A landscape with many peaks, sampled at points; each row gives a point and its height.
From any point a climber steps to the highest of the 5 points nearest to it. It stops when none of these is higher. Distance is the straight distance between rows; heights are no part of it.
k_782: [112  93 103  88  91  93  85  98 100  82  84 115  74 119 125  77  88  95
  90 114  95 130  74  67  90  95  80 100 118  93  51  81  97 105 114 107
  94 137 107 133 112 110 107  98  89  80  90  78  92 107 139 119  45  85
 105]  h=816
k_376: [118  99  92  93 104  97  94 102 107  88  93 103  84 112 117  84  95 105
  80 107  99 120  96  82  77  89  79 105 127  90  51  96  92  98 106 106
  94 137 101 124 118  97 107  92  94  69  94  79  96  97 120 117  50  88
 120]  h=743
k_203: [ 89 110  95  96 121 114 114 101  99 112 120  85 112  83  72 116 107 106
 101  65 103  78 121 116 123  91 108 108  99 105 145 113 101  90  84  86
  98  75 100  61  88  98  90  95 111 118 115 115 115  97  73  82 142 112
  92]  h=676
k_547: [141  91 110 111 153 123 121 101 132  98 100  72 108 104 104 101 124 114
 105  87  97  85 135 115  60  83  93 109 123  67  50 100  93  88  80 114
  89 122  97  88 104  92 124  68 135  57 116  61 132  83  56 109  90  88
  95]  h=486
k_817: [ 90  99 107  99  58  80  81  99  83  94  94 125  88 108 118  91  82  93
 109 129  88 116  64  84 111 113 100  89  91 111  93  83 110 109 117 109
 109 106 101 127 105 113 102 114  86 113  92 106  82 103 132 106  83  93
  95]  h=827
k_434: [110  91 112  84  86  88  82 104 100  76  81 122  63 119 130  73  81  85
  92 127  94 140  59  65  95 100  88  97 112  89  47  73 100 109 121 108
 102 133 107 139 112 116 116 102  87  83  88  76  86 119 154 118  46  84
  95]  h=726
k_448: [ 89 104  99 106 115 110 110 100  94 109 110  86 105  83  76 117 106 100
  97  75 102  89 110 108 120  99 108 102  86 113 142 114 105  86  92  90
  97  82  94  76  94  97  91  98  98 112 107 110 105 100  81  85 131 113
  99]  h=672
k_88: [127  94 104 108 142 124 118  99 125 102 100  74 112 100  86  98 117 113
 101  84 102  82 138 114  78  84  96 103 116  73  82 115  88  91  87 102
  95 106 107  76  98  96 110  80 121  72 112  75 125  89  55 101 112  87
  94]  h=690
k_181: [ 72 102 100 103  77  89  89  96  87 107 101  97 103  86  82 119  98  92
 102 104  99  90  93 105 119 119 107  93  63 125 151 105 115  96 100  99
 101  73  88 100  93  93  93 114  89 130  95 125  93 101 105  92 120 108
 103]  h=367
k_244: [128 105  95 113 127 123 112 108 116 101  95  81 103  98  99  96 110 113
  93  93 102 111 123 103  78  90  94  99 114  85  79 115  84  87  89 101
  98 118  99  90 109  95 104  86 100  73 101  80 104  90  75 108  92  94
 104]  h=305
k_433: [102 101  99 102 145 115 129  98 110 106 111  82 126  94  73 103 116 112
 108  66 106  72 145 124  99  80 104 109 113  79 113 121  98 100  81  90
  97  82 110  61  88  90 101  86 124  90 116  95 133  92  51  88 142  99
  87]  h=677
k_449: [126  94 100  79  97  95  85 104 106  73  86 106  67 118 126  72  89  93
  77 110  95 133  75  69  81  96  80 103 122  80  31  74  94 101 115 109
  91 144 106 143 116 107 109  94  98  64  88  68  93 109 142 116  37  87
 109]  h=481
k_373: [ 97 102 100 111  98  97 104 100  95  99  93  98  92 100  99 100 100 107
  93 103  98 113 101  89  98 100  92  97 103 112 103 113  97  93 104 103
  97 110  95 108 111  94 104 102  86  96  96  94  89  94  98 108  83  99
 109]  h=712
k_750: [105  92 113  89  79  86  80 102  94  80  80 128  73 120 130  78  79  90
  99 125  93 135  60  67 101 104  93  94 106  92  56  76 103 110 119 108
 105 124 110 134 112 117 110 106  85  91  88  81  84 113 148 114  54  86
  93]  h=784
k_620: [ 98 101  94  99 158 102 134 101 113 115 111  81 136  93  68 100 126 119
 110  63 107  61 157 134  97  76  99 120 113  78 115 126 105 106  77  90
  91  78 113  54  79  78  96  83 130  93 120  98 138  95  45  89 153 100
  88]  h=505
k_439: [111  99  93 100  94  95  91  97 102  89  93 106  86 110 116  84  94 105
  85 109  96 121  90  77  88  90  84 104 119  96  61 101  95 102 109 106
  94 130 102 124 116  98 103  96  93  82  93  84  88 100 122 116  54  89
 115]  h=859
k_616: [ 96 103  94  95 138 115 127  99 105 111 114  88 125  91  71 106 117 111
 107  62 106  72 133 124 109  85 109 113 113  89 125 119  99  96  83  86
  95  76 111  58  85  95  92  91 122 105 113 105 127  95  54  83 145 103
  89]  h=612
k_512: [ 91  99 113  92  41  80  65 101  80  94  94 138  83 104 130  94  80  77
 111 143  90 128  48  85 113 122 120  75  89 110  95  65  90 114 123  99
 115  99 100 134 110 127  93 121  82 126  87 120  68 122 149  90  90 104
  98]  h=494
k_206: [ 83  99 106  99  49  79  84  98  84  98 101 124  97 102 115 101  83  91
 110 132  94 105  72  92 112 119 105  87  81 119 108  86 110 108 118 104
 113  90  97 125 102 109  98 121  88 124  89 118  80 101 123  98  97  98
 102]  h=779
k_695: [123  97 100 113 133 128 113 106 119 102 101  78 109 100  89  98 114 112
  99  89 102  98 125 111  81  89 100 104 117  79  86 115  83  86  89 103
  93 107 105  81 102  97 105  83 110  78 108  82 118  93  66 102 106  90
  99]  h=432
k_641: [ 81 103 101 108  75  85  94  97  87 103 102 103  95  95  98 110  95  98
 100 114  98 100  88  94 112 111  99  95  78 121 122 103 111  98 108 103
 102  88  92 113  99  95 100 114  87 114  95 110  87  97 104 105 100  98
 105]  h=551
k_768: [ 95 105 100 113 103 105 102  98  95 102  98  90  96  92  91 108 104 105
  91  94 102 107 106 100 109  98  99  96  90 114 122 117 100  84  96  98
  99  97  95  97 105  94  98 103  87 102  99 102  93  98  90 100 100 104
 100]  h=552
k_797: [119 109  97 114 114 115 106 104 108  97  95  88 100 101 102  99 103 109
  88  98 104 113 111  95  86  93  91 101 110  97  88 116  88  85  97 101
  98 118  98 102 112  92 103  93  94  81  97  87  94  93  92 110  84  96
 111]  h=699
k_712: [ 70  98  98  93  69  92  81  97  86 112 102 101 105  85  77 119  98  89
  99 104 104  80  89 118 120 120 106  92  51 129 155  99 114 109 100 106
 107  63  86  97  83  96  84 115  86 142  96 134  89 104 109  87 133 117
  96]  h=549
k_109: [115  92 114  78  84  93  78 109 103  69  72 123  52 124 138  74  79  77
  89 130  98 145  60  62  92 106  95  97 110  84  32  61  96 107 124 108
 103 136 109 146 112 117 117 103  87  73  83  68  82 125 160 120  41  86
  91]  h=651
k_557: [132  91 108 120 173 103 139  89 129 103 108  66 115 104  90 101 138 119
 101  64 100  56 157 120  64  67  92 119 126  58  70 107 107 100  77 104
  78 109 103  83  95  79 113  62 141  57 124  60 146  89  39 103 113  99
  99]  h=762
k_648: [145 102  94 107 140 126 113 109 129  97  97  84  99 106 115  98 110 109
  92 104  98 111 129 106  56  94  93 109 127  71  45  98  87  88  90 116
  88 131  94  92 114  91 121  79 116  51 102  65 115  86  76 115  73  88
 108]  h=562
k_566: [ 82 106  98 102 110 109 105  94  95 112 112  86 105  82  74 120 106 104
  96  73  99  84 106 111 126 105 108 102  80 118 150 113 107  86  88  88
  99  75  89  73  90 100  90  99  95 121 115 115 106 105  89  85 133 114
  97]  h=638
k_382: [ 86 108  91  97 131 116 126 102  99 113 119  90 121  90  71 112 110 105
 105  62 107  75 128 120 120  88 112 110 106 100 140 117 101  97  82  80
  96  73 103  53  85  99  93  93 113 113 117 113 124  97  67  81 147 108
  92]  h=673
k_105: [137 107  88 100 120 114 104 110 121  93  98  91  90 109 119  95 106 107
  85 105  98 121 117  96  66  92  88 110 128  78  44  97  84  95  94 111
  91 140  95 107 117  93 112  85 102  59  95  74 101  90  97 116  60  88
 121]  h=684
k_954: [ 81  98 106  99  27  84  72  97  80  95  98 125 100  97 120 105  78  77
 117 137 106 102  60  97 114 129 117  84  74 124 122  79  95 113 119  92
 122  74  99 123  98 119  84 131  82 139  89 138  69 108 140  90 114 109
 103]  h=606
k_897: [ 74 100  99  95  62  88  83  99  85 105 101 106 104  90  89 115  92  87
 102 115 105  91  87 108 121 125 106  92  57 127 147  98 114 107 108 102
 106  71  86 106  90  98  92 119  85 135  93 130  89  97 111  90 122 109
 101]  h=425
k_461: [ 66 100 107  93  17  86  59  94  80  84  93 126  99  91 120 111  75  78
 114 141 112 102  51  99 119 133 128  80  71 131 135  78  74 118 121  85
 127  71  95 121  93 128  72 141  76 158  85 154  59 125 158  80 109 122
  99]  h=448
k_729: [132 102  93 108 122 117 104 107 116 101  94  85  98 106 109  92 104 109
  89 102 102 116 115  99  69  91  86 106 121  83  64 107  82  89  97 106
  92 134  99  99 114  97 108  87  99  64  95  79 102  91  89 114  74  92
 116]  h=702
k_844: [ 81 106  99 104  94  96  97  97  92 106 102  92  98  82  80 118 104  99
  94  94  98  91  98 105 118 113 104  96  71 124 143 107 112  94  96  98
 100  81  87  94  95  95  92 109  88 122 101 113  97 100  96  91 122 112
 100]  h=524
k_522: [133 103  88  94 113 106  95 107 118  91  96  93  87 110 125  87 100 105
  79 107  95 120 106  87  68  89  84 106 133  78  39  93  83  95 102 108
  91 142  97 112 122  92 108  90 101  59  93  73 102  92 111 118  54  86
 122]  h=839
k_283: [111 106 100 112 115 116 111 104 104 105 104  84 101  91  88 104 108 107
  93  87 104 103 112 102 100  96  98  96 103 105 112 119  91  81  92  97
  99 101 100  87 103  95 100  94  96  91 102  95 104  96  79  99 104 100
 103]  h=445
k_806: [ 73  99 104  95  26  87  71  96  82  96  98 122 107  95 115 110  76  76
 111 135 111  94  61 102 119 132 118  84  68 130 138  86  94 118 119  89
 122  64  95 119  91 117  78 133  85 145  87 149  71 112 139  87 121 118
 102]  h=558
k_281: [105 107 101 112 118 118 111 103 105 101 102  85 106  89  83 107 105 107
  95  82 103  99 112 103 106  92 102  98 102  99 120 121  94  83  89  95
  99  95 101  82 104  97 100  95  99  94 104  96 108  98  75  95 117 101
  98]  h=510
k_764: [ 76 100 100 102  61  80  90  97  82 101  99 111 100  97 106 108  91  90
 105 120  96  97  82  98 115 116 104  90  71 123 126  93 113 108 114 106
 109  82  93 120  98  98  95 119  89 126  90 119  83  97 113  96 105 104
 100]  h=557
k_976: [137  88 113 121 169 117 130  92 130  99 104  67 104 108 101 105 131 118
 102  75  97  69 146 118  54  74  93 115 128  59  53 102 102  92  77 115
  82 119 100  90 103  82 125  59 142  46 124  55 142  85  47 107  93  91
  94]  h=592
k_898: [ 84 101 108  97  38  81  75  98  80  93  98 129  97 100 124 102  78  81
 114 138  95 106  62  94 117 125 114  79  78 116 111  76 102 112 119  96
 116  86 100 125 104 117  88 125  85 135  89 129  74 106 133  93 102 107
 103]  h=630
k_535: [ 70 103  93  93 103 106  98  97  94 120 118  90 111  78  71 125 111 101
 102  65 103  71 108 117 130 104 112 106  74 121 163 109 111  98  86  93
  98  66  92  59  83 102  84 100  96 136 113 125 108 102  96  79 139 122
  95]  h=628
k_672: [109  94 112  83  81  88  77 107  95  78  77 130  60 119 137  75  78  78
  94 134  95 147  56  62  99 108 102  92 103  91  51  67 100 109 124 106
 106 133 107 139 108 117 111 108  83  86  86  79  79 123 158 115  53  85
  89]  h=675
k_234: [ 96  99 115  94  57  80  71  99  84  90  88 137  80 109 130  89  78  84
 109 138  88 133  53  79 111 114 110  88  96 101  80  71 107 111 121 102
 110 113 103 129 109 120 102 118  81 114  89 102  78 119 144 108  75  93
  87]  h=780
k_51: [ 90 111  99 113 102 106 107  98  95 106 101  87  98  86  85 111 103 104
  93  89 100 100 104 100 111 101 101 100  88 115 130 116 105  86  96  97
 101  90  95  92  99  92  96 102  91 108 103 104  95 100  88  95 111 108
  99]  h=643
k_501: [111  94 117  83  81  90  79 108  98  76  71 126  56 121 135  78  79  74
  92 134  94 148  54  61  97 105 101  89 105  87  42  65  94 111 123 111
 106 132 108 144 110 116 117 107  85  83  85  74  79 125 159 118  52  83
  89]  h=671
k_122: [106  96 100 102 157 111 133  95 118 108 107  79 125  97  74 101 124 118
 110  64 106  62 155 127  86  75  96 116 113  70 102 120 103 104  79  98
  90  89 115  66  80  84 105  82 133  83 117  89 137  91  45  91 141  97
  89]  h=700
k_152: [ 99  98 116  89  61  83  72 105  87  84  83 136  69 111 131  83  74  83
 109 138  91 136  46  76 108 111 109  86  96 100  71  69 100 112 119 104
 111 118 110 135 114 119 110 114  84 105  87  97  78 123 147 110  69  93
  89]  h=742
k_702: [113 105  95 106 104 103 100 104 105  97  95  96  95 106 110  91  98 106
  88 104 103 117 102  85  87  94  87 103 114  98  77 111  92  90 104 105
  96 126  99 112 114  96 100  97  92  80  96  87  89  93 110 115  67  96
 116]  h=829
k_568: [101  94 112  89  70  84  78  99  87  86  84 130  74 112 129  82  78  87
 108 132  88 131  57  71 106 109  98  89 103  98  66  75 104 110 117 108
 106 124 111 133 110 118 109 108  85  99  88  89  81 116 141 114  65  86
  94]  h=773
k_125: [ 86 102  85  94 141 109 133 100  99 122 121  88 141  93  64 107 117 111
 114  55 107  64 140 131 112  84 109 115 114  97 146 123 106 104  74  84
  92  68 107  46  79  88  89  92 130 118 115 123 131  90  56  81 157 115
  90]  h=633
k_623: [ 72  96  95  96  36  87  78  96  84 103 100 113 106  93 101 114  81  77
 110 127 112  88  73 102 117 129 116  87  59 133 144  90 102 119 113  95
 118  63  92 115  87 108  81 130  86 144  83 145  78 102 126  89 128 116
 102]  h=542
k_850: [ 97 110 100 104 115 114 110 101 101 105 104  84 102  84  83 112 103 108
  96  80 103  95 111 106 113  97 103 102  93 106 131 119  99  83  86  89
 100  88  99  81  99 101  98  96  97 105 107 101 103 103  77  90 120 107
  96]  h=590
k_227: [ 74  95  97  96  44  81  81 100  82 104  99 111 107  97 100 112  86  81
 108 129 108  92  78 105 117 126 113  88  61 129 140  89 109 120 112  98
 114  72  95 116  91 103  90 128  86 136  87 132  80  98 119  92 119 112
 102]  h=534
k_174: [122  94  94  83 100  97  88 103 105  80  89 105  73 119 125  75  92  97
  77 105  95 123  80  74  79  90  75 105 123  81  39  86  94  98 112 107
  92 143 105 134 118 101 109  92  99  72  88  74  92 106 135 115  43  86
 110]  h=553
k_98: [ 85 104  98 111  95  94  99  99  92 107 102  94  97  90  88 113 101 103
  95  98 100 100 101  97 116 109 102  96  81 120 132 110 109  87  99 100
 100  85  88 104 101  95  98 106  87 110  99 108  91  99  97  98 106 106
 100]  h=550
k_914: [139 104  93 105 120 118 103 111 122  96  96  87  99 105 115  98 105 111
  88 103  98 118 119 100  66  91  91 108 124  79  51 100  82  90  92 111
  94 133  96 102 117  91 109  85 104  61  95  76 107  90  92 116  71  88
 116]  h=640
k_308: [ 83 104 104 102  59  78  89  98  84 102  97 119  97 101 111 103  87  87
 109 125  94 105  79  90 112 117 104  87  83 120 112  93 113 105 115 104
 106  90  96 121 103 104 103 120  87 122  94 114  83  98 113 103  96  98
 103]  h=748
k_138: [133  91 109 113 163 116 129  94 128 104 103  68 112 105  93 101 131 117
 102  77  99  67 149 121  64  73  97 110 121  64  65 108 102  91  82 111
  88 112 106  84  97  87 116  65 139  60 123  64 141  87  48 101 105  93
  96]  h=873
k_405: [ 90 101 111  94  47  79  75  99  81  94  95 133  89 104 129  94  80  81
 116 136  89 119  56  88 115 123 112  83  87 109  98  73 102 111 121 102
 118  97 103 131 105 118  98 121  84 123  88 118  75 112 136  99  90  98
  96]  h=744
k_770: [102  97 106  94  82  85  83 100  95  85  86 123  80 119 122  81  87  98
  95 119  93 125  66  71 101 103  85  95 106 101  67  83 103 104 121 111
 103 126 107 129 112 112 105 104  89  91  92  86  88 109 138 119  53  87
  97]  h=852
k_225: [113  96  97  86  96  93  88  99 106  81  88 108  78 116 124  79  94 100
  82 109  98 124  84  73  85  93  82 105 123  90  49  86  96 103 111 106
  96 139 106 130 114 103 107  97  95  77  91  78  94 104 135 121  45  87
 112]  h=729
k_724: [ 95 108 100 104 120 122 114  98  99 109 107  85 110  87  78 113 108 105
  95  71 102  88 113 111 119  93 108 104  96 104 138 119  98  85  88  86
  98  81  99  72  93 102  95  95 101 106 111 106 110  99  75  85 129 108
  97]  h=645
k_287: [100 106 100  99 131 120 119 103 105 111 114  85 115  89  76 109 112 109
 101  68 105  80 126 117 113  85 108 106 108  93 128 120 100  90  85  84
 101  79 107  63  89  98  96  94 110 104 114 101 118  94  61  89 140 103
  90]  h=646
k_84: [ 89 100 102 105  73  80  89  94  84  98  97 115  96 102 112  98  92  97
 104 119  93 108  80  87 107 110  94  89  91 116 106  97 113 103 113 104
 103 104  97 123 104 101 104 114  89 110  93 104  80  96 117 110  85  93
  99]  h=810
k_643: [ 75 103  97 100  95 101  99  98  92 113 109  90 101  81  76 122 109  94
  95  84 101  85 103 112 122 111 104  99  67 124 153 109 110  93  93  99
 101  72  85  82  88  95  93 106  90 125 104 120 102 105  98  85 128 115
  98]  h=857
k_386: [123  90 112 112 157 116 127  94 125 100 105  70 117 103  86  99 132 119
 104  71 102  65 150 123  72  76  96 110 121  65  75 111 101  97  82 107
  88 104 111  79  90  86 114  71 131  69 122  71 140  88  48 102 118  91
  90]  h=791
k_503: [140  94 102 110 150 129 114 108 130  98 101  79 103 107 107  99 116 115
  98  96 100  99 133 113  59  90  92 108 126  68  52 101  88  88  85 117
  89 125  92  89 108  95 122  73 122  56 109  63 126  85  63 115  84  87
 102]  h=426
k_68: [118  96 102 108 148 119 124  99 119 101 105  77 120 101  82 100 121 112
 105  70 105  67 148 120  86  80  98 106 115  67  91 117  96  94  82  97
  93  97 112  72  91  93 103  82 127  79 120  81 131  90  47  95 131  89
  90]  h=764
k_583: [ 87 103  90  94 150 107 134  99 105 118 117  84 137  93  63 101 119 116
 110  58 110  64 148 134 107  80 106 118 116  87 129 125 105 105  78  87
  91  71 111  51  80  82  93  88 130 102 116 107 134  94  48  85 160 108
  87]  h=910
k_99: [132  94 108 113 153 127 120  97 128 101 101  74 110 104  92  99 125 116
 103  85 100  78 138 118  67  85  96 107 121  66  61 106  94  90  82 112
  88 115 103  80  98  89 116  70 128  62 118  65 131  86  54 105 101  89
  95]  h=879
k_143: [100  96 112  92  64  82  81  98  86  88  90 130  79 109 126  88  79  89
 111 136  89 129  58  76 107 111 101  91 102 102  78  78 106 109 120 104
 109 116 107 130 109 116 106 114  85 108  88  96  82 114 141 109  71  90
  93]  h=808
k_836: [101  97 101 105 158 104 138  96 118 109 108  77 125  98  73  96 126 119
 107  61 106  59 158 132  87  75  95 119 117  72 106 124 101 112  73  98
  87  84 112  61  82  83 101  78 131  84 116  88 138  89  47  91 148  99
  87]  h=629
k_590: [124 106  93 110 118 116 104 106 114  97  95  88  98 104 109  94 104 110
  88 102 101 116 110  96  80  94  90 102 122  90  75 112  82  87  96 104
  94 127  97  99 114  95 105  92  93  72  95  85  98  95  93 115  79  94
 113]  h=730
k_619: [111  94 100 110 166 103 136  95 124 110 104  74 127 100  78 102 133 120
 108  63 104  56 164 130  80  71  96 119 117  65  94 120 105 107  77 100
  88  93 113  70  82  81 105  77 132  76 120  78 141  91  47  94 133  96
  90]  h=667
k_11: [ 72  93  98  90  43  88  79  99  85 106  98 107 110  90  90 116  87  78
 108 122 112  87  76 111 120 130 107  89  53 135 150  95 109 120 108  99
 116  59  89 109  83 103  84 125  84 144  87 141  79 102 119  87 131 116
 100]  h=517
k_260: [111 106  96 111 105 105 102 103 105 103  95  95  98  99 100  96 103 110
  89 100 103 114 105  90  91  94  90  99 108 104  92 112  91  92 100  99
  99 119  96 104 110  93 100  98  91  84  96  90  91  94  99 110  78  95
 110]  h=778
k_189: [100  98 100 102  87  89  94  98  93  92  94 114  89 112 114  87  92 105
  96 112  95 118  83  78  99  95  84  98 108 105  78  98 106 102 110 106
  99 124 103 123 113 102 104 104  90  91  91  89  85  96 123 115  63  90
 108]  h=870
k_991: [129 100  92  87 106 100  90 105 109  84  96 100  79 116 123  78  94  99
  80 107  95 126  90  80  76  90  80 107 127  83  40  84  91 100 109 107
  91 144 104 131 121  97 110  92 101  65  90  75  99 103 130 121  46  83
 118]  h=456
k_533: [121  86 106  82  92  95  82 105 105  69  77 115  54 123 132  74  87  82
  82 121  97 142  65  63  86 100  85  98 114  84  31  67  96 101 118 109
  94 141 107 147 111 115 114  97  95  72  85  66  88 116 154 120  37  83
  99]  h=626
k_197: [106  96 100  93  90  90  90  96  98  87  91 111  83 114 117  81  91 103
  92 111  96 121  79  78  92  94  82  97 116 103  66  93 102 104 117 106
  99 133 106 128 113 106 105 102  92  84  92  87  88 103 129 119  55  91
 105]  h=902
k_741: [ 80 100 101 107  81  91  97  98  87 105 100 100  99  89  91 113  97  99
 100 109  99  98  94  97 115 112 100  92  73 121 128 109 110  98 104 104
 101  85  91 109 101  94 100 108  90 116  97 111  86 100 104  99 105 104
 102]  h=440
k_655: [119 102  91 102 111 105 102 106 111  94  98  92  91 107 112  90  99 108
  84 104  99 121 104  89  79  92  86 103 121  93  62 106  90  91 103 104
  96 131  98 110 116  96 104  92  99  73  98  83  94  93 104 117  65  92
 118]  h=805
k_341: [ 74 101 102 103  65  86  89  97  83 107  97 107 102  90  91 113  94  88
 104 113 101  93  87 101 116 119 105  90  66 128 136  96 117 106 106 103
 107  74  88 116  94  99  95 120  87 128  93 118  87 100 109  93 114 109
 100]  h=340
k_214: [ 72 103  82  92 120 105 115  99  93 125 129  91 126  84  66 124 108 104
 111  52 104  64 123 126 134 100 115 115  90 120 165 110 110 100  83  81
  99  59  93  44  74  98  79  96 110 138 116 137 118  95  79  74 156 129
  98]  h=687
k_828: [ 84 102 110  96  32  81  64 101  78  94  92 133  92 100 127  97  75  79
 115 144  93 119  51  92 114 128 122  81  83 116 110  69  89 111 122  96
 118  91 102 131 103 123  87 125  81 134  90 131  68 123 146  88  97 109
 100]  h=240
k_258: [ 85 107  90  94 136 110 129 100  98 116 121  87 128  91  68 109 114 108
 110  58 108  68 133 130 121  89 111 112 109 103 137 116 102  98  81  80
  96  64 105  51  78  94  87  93 121 114 113 118 128  90  58  82 153 112
  90]  h=662
k_362: [134  92 108 124 174 107 138  88 132 100 108  67 108 106  96 106 138 117
  99  66  96  61 151 120  56  68  94 124 130  62  58 108 105  95  79 112
  76 113 100  88 100  77 120  56 146  52 126  54 144  88  40 107  98  98
  99]  h=710
k_83: [ 93 100 104 100  71  83  87  91  88  92  94 118  89 106 118  89  85 100
 103 125  91 115  74  84 105 104  93  94  98 110  88  91 109 104 118 105
 104 117 104 125 109 106 106 110  89 102  90 100  87 101 126 113  70  90
 101]  h=843
k_807: [ 76 100  82  92 141 106 130  99  98 128 126  93 142  96  63 111 115 114
 116  55 109  65 139 136 117  89 113 118 108  99 153 117 110 105  73  83
  93  54 100  40  77  88  86  91 131 127 118 130 127  90  58  78 164 124
  89]  h=707
k_981: [127 104  89  99 110 109 100 104 113  94  98  92  91 108 117  89 101 110
  83 104 100 119 106  90  72  92  85 106 128  84  52 105  87  92 100 104
  95 136 100 109 119  91 107  91  97  67  97  78  98  93 108 116  61  90
 118]  h=763
k_896: [ 87 105 101 109 103 104 107  99  95 109 106  85 101  86  81 116 106 103
  95  86 102  95 106 106 117 103 104  99  83 117 141 114 106  84  92  96
  99  86  93  86  95  95  95 101  91 111 104 108  99 101  84  89 115 109
  98]  h=850
k_606: [114 109 101 110 127 124 114 103 109 103 101  81 108  89  82 100 111 110
  95  83 105  95 119 107 101  90 101  99 104  88 109 121  91  85  88  92
  98  99 104  79  96  99 100  91 106  91 109  90 111  93  68  96 115  97
  94]  h=836
k_231: [ 77 100  74  95 143 100 137 102 101 136 130  92 152  94  60 113 119 116
 116  51 108  61 141 144 116  91 114 123 105 107 163 123 111 111  73  88
  93  51  94  28  74  82  85  84 136 134 112 143 130  89  54  76 168 133
  93]  h=678
k_744: [ 80 107  92  95 119 110 119  99  95 116 124  90 116  86  71 116 110 102
 107  59 102  74 122 121 126  96 113 111  95 112 153 113 107  94  84  80
  96  67  97  53  79  98  85  93 110 126 118 121 119  99  75  81 148 118
  96]  h=679
k_683: [102  97 102  89  89  90  88  96  99  83  89 114  82 119 120  81  85  97
  92 116  94 124  73  73  93  94  83  99 113  98  63  89 105 104 115 109
 100 133 107 130 111 107 109 100  89  87  91  81  88 106 136 120  51  85
 103]  h=869
k_320: [ 78 101 112  94  26  81  60 102  80  92  92 132  93  99 127 102  79  79
 116 144  99 115  48  92 118 131 124  76  77 121 115  71  81 115 125  88
 122  85  99 130 101 127  81 134  77 145  88 143  59 123 156  83  97 111
 101]  h=37
k_42: [ 90 105  97 111  97  99 103 100  95 104  98  96  95  95  94 105 100 101
  94 102 101 107  98  91 105 100  95  98  93 115 113 113 105  91 103 101
 101 101  95 109 105  96 100 106  88  99  95 100  87  93  99 106  91  99
 106]  h=661
k_372: [104  93 117  87  68  83  70 107  90  83  78 139  64 114 138  82  76  73
 103 144  92 150  48  67 103 110 108  87 100  91  59  64  96 112 122 108
 109 126 107 137 114 121 110 112  78  96  89  89  74 128 155 111  61  88
  89]  h=577
k_572: [ 88 101  98 110  81  88  98  96  88 101  97 107  95  95 102 104  92  99
 100 112  98 105  90  91 110 106  97  96  87 117 114 103 111  98 108 109
  98 100  93 115 107  95 103 114  88 105  93 104  86  95 110 106  86  99
 105]  h=716
k_854: [112 104 102 103 133 124 120 102 113 102 106  80 112  95  77 103 112 107
  99  79 106  86 128 115 100  88 102 102 109  84 109 118  90  88  88  90
 101  92 107  71  94  98 102  90 112  90 109  92 117  94  61  92 128  95
  91]  h=616
k_472: [132  97 100 109 136 130 111 104 123 103  98  79 106 101  94  98 114 112
  95  94 102  97 127 114  73  92  96 105 117  78  75 112  84  91  91 107
  93 114 102  84 102  95 109  84 115  68 106  76 118  90  66 106 100  92
 100]  h=288
k_697: [ 81  99 107  95  37  82  76  99  82  96  99 126 103 101 119 102  82  83
 115 135  99 102  64  96 116 127 112  88  76 122 115  76 102 113 117  97
 118  85  97 123 100 115  91 124  87 132  86 129  78 104 131  89 105 106
 102]  h=689
k_220: [117 105  96 113 122 120 108 104 115 102  96  83 102  99  94 100 109 108
  93  93 104 110 116  97  85  92  96 101 111  91  88 118  84  87  92 100
  96 113  98  91 109  93 102  90 101  80 102  90  99  94  80 107  95  97
 108]  h=457
k_447: [ 91 103  99 111  83  87  97  98  91  96  93 109  90 102 106  97  98 102
  99 111  94 107  89  85 101 102  93  94 100 113 102 105 109  97 108 106
 104 113  98 118 108  99 108 112  88 100  93  99  86  98 114 112  79  97
 105]  h=788
k_681: [ 73 100  81  98 130 105 130  98  96 132 135  95 141  92  62 118 116 114
 122  48 107  62 140 136 120  92 115 120 100 113 164 116 109 106  74  82
  92  49  93  33  72  90  79  92 124 136 113 139 126  89  63  71 163 133
  93]  h=874
k_264: [ 77  99  81  94 146  99 143 101  99 128 123  92 148  94  61 108 122 118
 115  55 106  61 144 143 110  82 106 123 111  95 151 121 109 110  68  88
  92  59 100  39  76  80  88  89 133 118 116 124 132  91  48  80 164 117
  89]  h=641
k_541: [ 78 101 102  99  35  85  74  97  82 100 104 120 102  95 111 106  82  78
 113 134 105  95  66  99 116 129 111  87  69 128 130  85 100 117 119  97
 118  69  97 120  90 113  83 130  84 140  86 139  73 108 130  86 119 112
 104]  h=565
k_303: [105 103  95 106  96  93  95 103  99  96  92 101  89 105 110  89  93 105
  89 109 100 115  94  82  91  92  86  98 112 102  77 111  95  97 106 105
  96 124 101 116 114  97 104 102  90  87  93  87  88  95 113 116  66  93
 111]  h=845
k_523: [ 72  97  98  92  78  95  83  98  86 116 105  94 106  82  74 126 102  93
 101  97 104  82  94 117 125 118 106  98  51 130 160 104 117 104  95  98
 103  65  82  88  84  96  89 111  88 139 100 132 100 104 104  83 138 119
  97]  h=587
k_269: [ 76  98 100  99  49  82  83  99  83 102 100 119 104  96 106 106  82  85
 111 128 102  94  77 100 114 124 111  87  65 125 130  90 110 112 113  98
 110  77  93 118  89 105  90 126  87 134  87 130  79  99 122  93 113 105
 104]  h=580
k_875: [ 97  97 105  96  69  81  86  95  87  90  90 126  83 111 123  85  81  94
 105 126  90 120  65  76 108 105  92  88 101 105  80  89 108 111 119 109
 104 117 106 126 110 112 105 109  87 101  90 100  83 104 131 109  70  90
  97]  h=830
k_236: [127 105  86  88 112 104  92 107 114  90  95  94  84 113 121  86  99 106
  77 102  96 124 100  85  70  89  82 106 132  82  39  91  89  97 102 110
  92 144 102 121 120  94 108  89 100  63  93  75  95  95 116 120  50  85
 125]  h=556
k_276: [ 88 103  91  95 139 115 127 100 100 117 118  89 130  92  67 107 112 112
 111  59 107  70 136 128 112  84 110 113 115  94 133 118 102  99  80  84
  93  72 110  56  82  92  89  88 123 109 117 112 127  91  53  82 150 107
  88]  h=615
k_49: [ 73  98  96  92  92  97  87  94  93 116 108  92 105  80  73 129 103  97
  99  81 102  77 100 116 128 113 108 102  60 126 162 106 114 101  90  96
 103  68  87  79  83  94  85 105  90 139 107 128 100 107 103  81 139 121
  97]  h=584
k_251: [ 90  99 113  96  40  80  72  99  80  96  95 134  92 102 127  97  79  85
 116 142  90 117  53  87 115 125 116  80  83 112 102  73  97 113 120 100
 117  93 102 132 106 122  94 125  82 128  87 123  72 114 139  91  93 104
 100]  h=605

Where does a climber stop that starts at each point below?
k_287: k_681
k_648: k_197
k_382: k_681
k_341: k_197
k_616: k_99
k_512: k_197
k_724: k_681
k_828: k_197
